Each row is a point on a landscape with many valleys, with its height.
From any point a ball rolls to the lowest of the 3 points nearest to it. It stops when none of these is lower. Distance is the straight distance between rows; heights are no part of it.
Z_823: -1.21  2.90  1.95  3.25  2.59  -1.39  -0.63  1.98  h=624
Z_391: 2.87  3.20  -1.91  -3.11  -3.53  -0.91  -0.74  1.30  h=457
Z_760: -1.55  -4.92  -2.35  -1.61  -2.13  -1.54  1.82  -1.14  h=260
Z_645: -1.31  -7.49  -2.64  2.27  -0.25  4.25  3.32  -3.65  h=697
Z_837: -2.50  0.58  4.09  -0.59  4.26  -3.25  0.14  -2.79  h=70
Z_573: -3.06  -5.16  0.33  1.13  2.13  -0.93  2.27  -3.84  h=99
Z_160: 1.34  -1.51  -4.24  -5.91  -5.93  1.15  -0.04  4.35  h=62
Z_554: 2.49  1.93  -1.87  -3.76  -2.95  -2.33  -0.16  -0.90  h=370
Z_24: -0.37  -0.31  -0.93  -0.73  -0.69  -2.24  0.71  0.25  h=75
Z_478: -1.01  -0.84  -1.58  1.26  -2.28  0.29  0.36  3.11  h=83
Z_666: 0.46  2.99  -0.61  4.19  -1.30  3.59  -1.36  8.78  h=558
Z_943: 2.13  -0.20  -3.37  -5.17  -6.10  2.20  -0.75  6.14  h=160
Z_817: -0.68  -2.27  -2.83  -2.91  -4.20  0.18  0.73  1.92  h=165
Z_3: 3.69  6.73  -1.22  -0.57  -2.32  0.35  -2.34  3.19  h=645
Z_972: 1.34  -8.33  -4.15  1.54  -3.26  8.86  3.80  -1.21  h=630
Z_419: 4.01  4.97  -2.09  -2.37  -4.56  1.55  -2.17  6.25  h=755
Z_701: 0.05  5.50  5.31  2.20  5.27  -3.13  -1.73  -0.97  h=549
Z_721: 0.57  -7.14  -4.72  0.63  -4.32  8.04  2.39  1.96  h=605
Z_470: 2.69  2.11  1.10  -4.52  1.36  -4.04  -1.24  -7.30  h=259
Z_351: -1.01  3.18  0.84  6.33  0.71  1.57  -0.72  5.88  h=500
Z_534: 0.99  -1.54  -1.29  6.75  -0.96  8.92  -0.09  7.12  h=698
Z_568: 0.70  4.14  4.56  -0.94  3.97  -4.05  -1.36  -3.29  h=472
Z_192: 0.00  -0.57  -1.30  -3.19  -2.07  -3.07  1.06  -1.53  h=261
Z_768: -3.00  1.07  5.86  4.02  6.33  -1.49  -0.65  -0.43  h=662
Z_353: -1.78  -1.78  -1.03  2.41  -0.09  0.33  1.40  1.14  h=349
Z_448: 1.61  3.34  1.80  -1.35  1.56  -3.60  -0.83  -2.16  h=341
Z_226: -0.91  -3.23  -0.10  -5.23  0.52  -5.46  1.95  -5.97  h=413
Z_389: 0.34  -3.41  -3.24  4.11  -2.22  8.54  0.66  5.01  h=657
Z_955: 1.84  5.89  3.18  1.02  2.55  -2.67  -2.16  -0.30  h=486
Z_132: -1.50  -4.50  -3.11  0.95  -2.44  1.68  1.35  1.13  h=513
Z_84: 1.70  -0.06  -3.19  -5.10  -4.22  -2.09  0.63  -0.63  h=429
Z_934: -2.36  -3.19  1.34  -2.64  1.45  -4.30  1.48  -4.71  h=339
Z_644: -2.34  -1.07  1.93  4.26  3.40  0.22  0.74  0.14  h=736
Z_500: 1.21  1.57  0.17  -2.27  0.16  -3.56  -0.01  -2.29  h=330
Z_757: 1.56  -1.39  -2.91  -6.07  -3.57  -3.64  1.10  -3.58  h=463
Z_31: -3.55  -5.65  0.85  -1.90  2.11  -2.95  2.17  -5.42  h=350
Z_492: -2.28  -4.33  -1.15  0.71  -0.05  -0.87  1.79  -1.46  h=76
Z_300: -1.56  3.43  6.74  -0.50  5.45  -3.31  -1.17  -3.75  h=404
Z_651: 3.52  5.01  1.07  -2.56  2.24  -2.79  -2.41  -5.74  h=117
Z_393: -3.07  -4.23  1.80  4.09  4.04  1.04  1.49  -3.34  h=506
Z_460: -3.90  -3.08  3.60  2.52  5.43  -1.07  0.97  -3.74  h=641
Z_696: -0.10  0.14  -2.54  0.49  -3.34  2.33  -0.15  5.86  h=294
Z_743: 1.65  4.43  -1.35  0.43  -2.66  0.77  -1.67  5.86  h=704
Z_440: -1.44  -4.23  -0.76  4.72  1.42  3.23  1.60  -0.47  h=601
Z_455: 1.99  6.31  -0.42  2.01  -1.65  0.65  -2.11  6.14  h=699
Z_725: 1.21  3.89  4.63  -3.39  4.16  -3.29  -1.71  -6.77  h=344
Z_599: 4.39  8.79  1.83  1.29  1.30  -0.30  -4.29  -0.85  h=366
Z_899: -0.80  -1.32  -1.00  6.44  0.48  4.93  0.87  3.02  h=510
Z_578: 4.25  7.65  0.75  -0.61  1.47  -1.57  -3.93  -3.17  h=282
Z_339: 1.90  3.75  -0.64  -0.55  -2.03  -1.45  -0.66  2.52  h=557
Z_252: -0.97  -4.73  -3.42  1.45  -3.24  4.59  1.26  2.90  h=563
Z_525: -1.57  -0.39  -0.66  4.08  -0.22  1.93  0.21  3.54  h=348
Z_380: -3.66  -3.23  3.70  -1.00  3.93  -3.04  1.27  -4.75  h=435
Z_508: -0.80  -2.68  -2.61  3.07  -2.07  4.45  0.23  4.61  h=608
Z_864: -3.28  3.96  8.74  2.81  7.87  -1.95  -1.15  -1.18  h=564
Z_187: -0.62  0.01  3.58  -3.64  3.12  -4.48  0.25  -5.80  h=131
Z_710: 3.22  7.27  5.10  -1.60  5.71  -1.16  -4.68  -6.66  h=464
Z_665: -1.01  -6.16  -4.49  -1.26  -4.03  2.77  2.26  1.17  h=560
Z_490: -0.51  -5.78  -5.08  -5.41  -6.31  3.48  0.63  4.50  h=198

For each start below, name the point where the ball stops.
Z_460 -> Z_492
Z_3 -> Z_24
Z_226 -> Z_837
Z_599 -> Z_651
Z_31 -> Z_492
Z_768 -> Z_837
Z_508 -> Z_478
Z_955 -> Z_24
Z_568 -> Z_24
Z_899 -> Z_478
Z_864 -> Z_837
